Points on a hilly landscape, in no order, each with its height.
From any point a ball rolls to the lowest of the 2 points nearest to it. It stops when none of these is lower. Distance is the straight distance between rows; heights are no part of it.
Z580 h=492: [116 106 114  92 144 102 105 128 170 115 160 155 155 173 181 149  73 124
 117 155 164]
Z493 h=319: [ 99 128 128 121 175 121 127 113 106 130 183 156 130 133 124 118  87 104
 131 128 124]
Z724 h=471: [100  78 131 186 114 176 184  88  81 109 179 113 149 122 103 124 112 174
 130 170 119]
Z951 h=246: [ 78  99 131 145 161 141 143  98  90 124 148 118 166 132 126 115  91 168
 146 128 109]
Z124 h=523: [151  71 139 154 114 155 129 105 160 127 142 112 132  57 105 100 145 157
 111 138 135]
Z890 h=206: [127 111 140 217  72 162 171 120  94 117 145  84 139 120 103 141 114 208
 118 133 147]
Z700 h=559: [127 122 112 132 141 201 142 120 133 125 121 161 141  98 138 129 157 159
 128 114 105]
Z555 h=539: [140 130  95  75 162 113 124  98 171 127  77 200 173 128 191 152 189 116
 103 124 133]
Z585 h=338: [110 136 117  99 153 108 120 139 133 151 152 155 123 122 116 126 111  84
 114 128 129]
Z163 h=431: [110 165 139  84 196 147 112 115 106 136 107 163 125  96 130  98 150 152
 163  88 115]
Z630 h=263: [ 84 127 113 106 168  87 137  92 113 140 117 136 148 183 159 157 112  86
 135 108  90]
Z725 h=425: [108 115 146 160 142 133 152 103  91 128 198 140  89 108  83 100  85 144
 113 131 151]
Z670 h=464: [146 129 124 106 139 152 113 143 141 126 115 141 146  70 107  99 158 133
 128 112 133]
Z685 h=437: [109 121 113 157 127 125 146 134 121 126 181 141  99 178 125 158 103  68
 107 144 104]
Z925 h=360: [129 141 124  79 138  98 131 129 136 175 104 162  99 122 131 127 136  73
 111 111 130]
Z642 h=560: [140 141 110  85 145 139 132 106 150 135  74 183 142 121 165 132 182 103
 115 111 106]
Z459 h=183: [117 117 121 173 146 142 147 130 102 108 134 102 157 105  86 123 189 114
 140 132  83]
Z787 h=164: [128 124 118 147 130 138 108 124 123  85 162 116 185 113 124 117  66 168
 126 147 158]
Z201 h=410: [147 122 125  93 132  59 123 140 113 140 184 145  75 172 130 116 120  26
 119 176 122]
Z189 h=114: [120 179 127  96 153 159 115 129 117 178 112 182  95 128 152 146 116 131
 131  71 134]
Z820 h=76: [139 194 133  94 135 142 119 125 124 165  72 169  89 152 150 153 142  98
 134  82 105]
Z740 h=569: [146 139 113  86 124 113 127 115 170 147  52 169 141 169 197 163 154 126
 116 100 136]
Z187 h=517: [143 178 106  66 165  90 109 108 140 153  74 213 168 125 194 151 181 107
 118 105 136]
Z320 h=421: [136 156 138 102 145 142 135 105 137 135  66 100  71 127 126 103 205 109
 149 114  73]
Z132 h=118: [163 108 108 151  89 111  95 138 142  68 164  90 196 111 118 123  75 146
 125 167 158]
Z844 h=109: [ 96  90 139 105 147  96 115  99 128 116  96  87 170 124 124 110 117 134
 146 122 114]
Z3 h=108: [147 208 135  94 113 130 120 122 150 144  48 148  84 194 185 164 130 117
 150  89 108]
Z256 h=324: [162 132 112 161  88 131 118 159 137  94 205 143 122 125 106 127 107 106
  89 187 178]
Z287 h=486: [143 140 149 137 100 192 110 150 139 117 101  93 123 104 137 110 119 211
 154 115 134]
Z773 h=576: [149  90 127 187 107 120 145 109 133 107 188 107 123  95  77 112 158 118
  94 169 154]
Z831 h=297: [ 89 127 126 121 200 134 124  91  93 147 189 174 137 133 153 138  61 150
 149 120 138]
Z668 h=456: [141 187 137  64 178 145 108  71 138 142  73 179  95 127 166 106 190 136
 158 110 102]
Z2 h=409: [113 134 148  89 141 103 126  95 132 141  54 106  92 140 136 108 163 108
 146 102  86]
Z847 h=257: [164 149  96 128  94 101 119 206 137 145 148 147 144  84  86 105 145  90
  96 180 185]
Z373 h=451: [115 149 114 150 133 119 120 155 106 128 204 170  96 187 142 179  76  59
 130 145 127]
Z417 h=227: [124 118 122 103 149  86 117  96 132 145 165 162  87 205 179 182  86  52
 128 140 119]
Z297 h=119: [183 133 146 111  84 136  98 169 158 147 103 107 100  52 109  88 163 154
 128 125 165]
Z994 h=325: [136 147 156 203 119 160 146 152  88 117 126  82 116 107  74 111 192 176
 159 114 117]
Z815 h=205: [106  99 128 143 155 146 115  98 120  97 142 112 199 110 135 109  79 192
 148 141 141]
Z206 h=393: [ 97 132 158 113 121 135 138 111 126 143  63  89  87 159 127 126 123 143
 147  89  94]
Z82 h=131: [138 186 138 113  98 146 136 140 150 137  57 117  61 176 152 148 146 122
 147  98  98]
Z558 h=501: [129 195 119  74 179  89 101 105 114 161  82 199 141 138 179 147 157 103
 149  87 120]
Z671 h=590: [120 121 111 118 105 163 127 148 161 132  86 143 159 175 179 174 101 147
 102 101 135]
Z93 h=362: [108 161 157 131 146 161 157 117  93 145 111 107  64 138 102 106 164 145
 159  92  87]
Z126 h=400: [151 123 109 100 119  92  90 170 126  71 180 133 163 155 142 118 104  75
 132 190 151]
Z4 h=27: [ 88 113 133 124 162 126 140  89  97 131  81 101 149 144 127 112 151 133
 158 106  67]
Z953 h=378: [171 106 119 126 104 124  84 149 114  50 201 139 137 152 146 106 113 106
 115 195 166]
Z212 h=620: [123  59 111 169 112 165 166 101 158 126 133 118 129 125 126 148 173 119
  99 145 100]
Z271 h=448: [112 107 129 181 126 157 165 103 100 105 191 128 127 120  95 123  90 168
 112 151 143]
Z347 h=139: [146 149 138  93  99 147 120 130 174 125  46 104  93 159 165 136 137 140
 151 108 112]
Z888 h=509: [126 117 112  60 166  88 113 122 168 151 144 181 146 144 181 138  92 118
 105 149 180]
Z893 h=453: [140 119 135 129 100  66 132 176 139 119 148  98 109 158  99 132 104  72
 111 170 148]
Z980 h=679: [158  96 128 105  91 136 127 116 178 129  60  96 117 123 154 126 184 126
 130 121 101]
Z849 h=661: [164  65 116 126  86 141 132 125 196 139  95 115 133 100 147 139 181 118
 106 132 112]
Z47 h=713: [123 158 160 132  99 110 121 180 121 135  94  78  95 130  88 111 112 145
 137  94 142]
Z680 h=186: [110 142 121  93 173  98  97 108 130 168 172 191 116 148 180 171  57 116
 138 112 167]
Z221 h=430: [122 114 161 161 109 140 144 124 120 134 142  99 100  97  86  99 106 180
 111 114 153]
Z95 h=422: [134 119  98  91 138  85 113 162 150 105 142 136 177 153 138 141 112  81
 120 164 138]
Z193 h=461: [123 109 156 153 106 182 134 126 126 128 116  90 111  95 116  95 110 225
 134 109 140]
Z127 h=530: [138 102 109 171 124 203 153 129 118 122 150 145 149  75 116 133 174 158
 113 129 116]
Z85 h=477: [111 122 129 113 130 102 104 148 141 104 161 130 147 171 152 138  46 118
 126 146 159]
Z415 h=500: [132  88 115 193 114 176 163 108 107 102 167 126 164  89 103 125 149 164
 121 148 112]
Z780 h=703: [125 135 147 131 101  94 130 160 129 125  82  64 127 121  96 114 143 115
 130 112 115]
Z786 h=567: [109 111 116 126 126 169 133 146 156 122 124 157 179 142 172 162  82 172
 112 114 147]
Z486 h=463: [109 142 129 138 139 105 105 149 107 116 197 138 119 186 137 154  49  91
 141 145 140]
Z48 h=223: [182 154 114 143  79  99 114 221 132 146 117 123 143  71  82 109 173 108
 111 150 176]
Z339 h=485: [130 192 130  50 168  86  94 138 124 162  75 161 135 126 157 123 126 115
 147  98 144]
Z311 h=641: [145  81  96 136 115 139 141 126 174 121 118 126 158 104 134 144 175 101
 101 144 102]
Z692 h=352: [166 103 122 142  99 155 108 130 132  62 219 150 115 130 129 122 104 125
  91 196 169]
Z640 h=404: [ 97 138 171 148 131 117 139 132 103 152 166 120  78 105  71  97  84 148
 110 109 158]
Z444 h=80: [164 127 114 142  88  83  95 159 134  77 170  94 163 112 101 117  97 114
 126 186 165]
Z361 h=103: [ 90 114 142 191 109 137 169 119  70 116 119  61 146 134  90 124 113 187
 151 119 100]
Z264 h=152: [103 129 117 170 146 143 147 120  87 101 170 120 164 124  95 126 132 123
 132 141  97]
Z222 h=150: [ 98 113 145 182 102 164 182 123  70 130 145 105 130 127 108 125  98 198
 136 114 125]
Z38 h=275: [ 66 101 145 126 190 123 131  74  85 144 163 140 151 151 147 128  57 169
 158 130 123]
Z372 h=83: [135 169 118 186 110 110 132 168  87  90 155  91 170 114  65 134 112 137
 124 125 146]
Z756 h=439: [134 106 116 105 116  60 147 154 152 142 128 114 109 160 118 129 118  52
 107 163 126]
Z314 h=531: [137 144 116  52 165  73 112 101 162 179 110 208 138 124 185 148 121 112
 101 120 173]
Z472 h=512: [125  97 121 226  93 137 167 127 114  99 172  91 145 150  90 162 163 120
 110 160 112]
Z763 h=589: [139 106 111  99  96 132 139 128 188 132  65 133 150 170 184 172 129 122
 100 114 131]
Z382 h=577: [126 136 117 115 139 178 139 113 141 137  89 162 114 133 146 140 175 123
 127 108  83]
Z405 h=120: [106 158 125 176 130 143 140 167  78 101 145 115 161 116  84 131 121 137
 138 115 116]
Z318 h=398: [149 117 108  66 144  55 132 137 131 165 166 175  90 144 144 124 120  30
 107 183 137]
Z510 h=296: [154 127 145 221  82 163 151 138  94 118 136  74 141 108  87 136 186 186
 136 118 128]
Z39 h=67: [101  85 123 108 152 117 132  85 144 125  89 105 167 129 142 118 166 123
 140 124  86]
Z733 h=379: [137 130 122  78 132  69 143 114 144 180 118 179  88 146 147 144 120  51
  99 144 135]
Z139 h=491: [127 100 130 135 143 139 121 122 133 116 135 126 153  83 106 106 122 140
 122 126 135]
Z315 h=549: [129 141 112  85 142 109 125  91 167 164  95 205 137 155 205 172 127 122
  97 101 153]
Z900 h=438: [149 138 126 101 131 145 117 133 139 129  83 116 109  91 120 104 187 116
 135 116  95]
Z219 h=540: [126  99 113 125 126 155 114 146 156 117 106 116 178 120 149 141 109 166
 128 110 139]
Z471 h=380: [102 147 155 131 145 145 139 131 101 141 127 121  87 100  93  99 132 142
 135  93 114]
Z662 h=60: [173 138 152  99  93 152  95 148 185 135  83  86  75  87 130  95 161 165
 153 133 134]
Z795 h=692: [144 120 149 119  89 110 118 139 159 129  58  55 107 131 124 112 172 134
 155 107  95]
Z779 h=377: [ 89 151 158 112 154 143 138 102  89 160  95 132  76 152 137 127 124 130
 159  84  89]
Z52 h=724: [139 174 145 100 110 145 103 182 146 133  86 105 105 117 125 107 117 151
 147 102 139]
Z102 h=46: [134 150 115 158 102 106 113 167 111  87 166 105 164 134  91 134  96 115
 121 158 150]
Z464 h=290: [169 135 114 164  83 115 122 188 146 123 176 130 129  92  77 123 134 107
  84 171 199]
Z336 h=466: [134 165 129  67 132  98 101 157 129 134  56 126 151 130 142 120 145 112
 151 106 126]
Z973 h=247: [106 139 117 107 165  67 121 105 109 149 144 153 132 188 156 176  91  56
 146 117 109]
Z171 h=176: [174 130 133 149  95 111 115 167 142 139 131 104 131  60  82  95 165 131
 111 131 170]
Z659 h=413: [ 93 153 149  98 192 135 123 100  85 166 130 164 112 104 137 111  99 154
 154  82 128]
Z480 h=66: [ 87 118 153 154 129 145 147 110  85 126  96  71 132 132 102 109 135 165
 166 109  78]
Z470 h=102: [166 141 137  98 100 167  98 140 194 129  66  94 100 121 164 123 150 168
 151 125 135]
Z503 h=554: [168  81 136 165 101 118 125 103 149 129 184  99 122  47  78  91 157 144
 103 155 163]
Z726 h=494: [104  82 124 199 108 154 172 103 104 108 170 111 134 156 113 151 129 130
 118 166 105]
Z162 h=153: [112 158 119 100 166 122 102 122 120 173 126 192 128 137 175 168  88 131
 132  81 153]
Z508 h=468: [136  97 136 153  96  87 130 138 143  86 169  90 118 158 108 122 106  98
 113 176 141]
Z144 h=214: [118 118 124 186 118 170 150 138  93 112 110  85 150 128 113 137 189 147
 155 118  71]
Z270 h=445: [126 141 108  97 139  96 113 152 138 124  95 122 173 131 127 136 134  88
 130 126 122]
Z617 h=446: [134 183 136  68 181 172 112  97 137 123  92 149  95 106 141  83 178 149
 170 115  99]
Z5 h=255: [149  90 148 218  68 132 139 107 111 117 150  53 145 102  92 129 148 195
 128 129 132]
Z600 h=397: [ 85 142 153 122 181 132 131 108  72 154 144 137 110 100  90  84  94 146
 143  93 121]
Z13 h=597: [138  69 118 187 114 143 173 100 144 123 178 126 106 111  92 138 174 116
  83 157 123]
Z807 h=511: [136 147 125 120 118 179 101 160 138 110  99 128 162  98 147 119 110 194
 143 103 145]
Z839 h=346: [114 172 143 163 138 187 151 154  76 127 129 101  94 123  88 108 172 164
 172 103  95]
Z892 h=424: [120 130 113 129 129  83 147 148 129 131 159 138  95 173 123 148 125  37
 106 153 111]
Z577 h=484: [127  74 133 166  91 120 142 108 144  98 162  92 130 147 112 129  90 138
 106 167 140]
Z652 h=208: [124 125 123 101 157  85  98 107 130 150 177 178  86 186 186 171  56  91
 132 135 156]

For each start below, name the point where the ball stops.
Z839 => Z4
Z740 => Z892
Z973 => Z820
Z187 => Z662
Z692 => Z662
Z382 => Z640
Z671 => Z640
Z585 => Z102
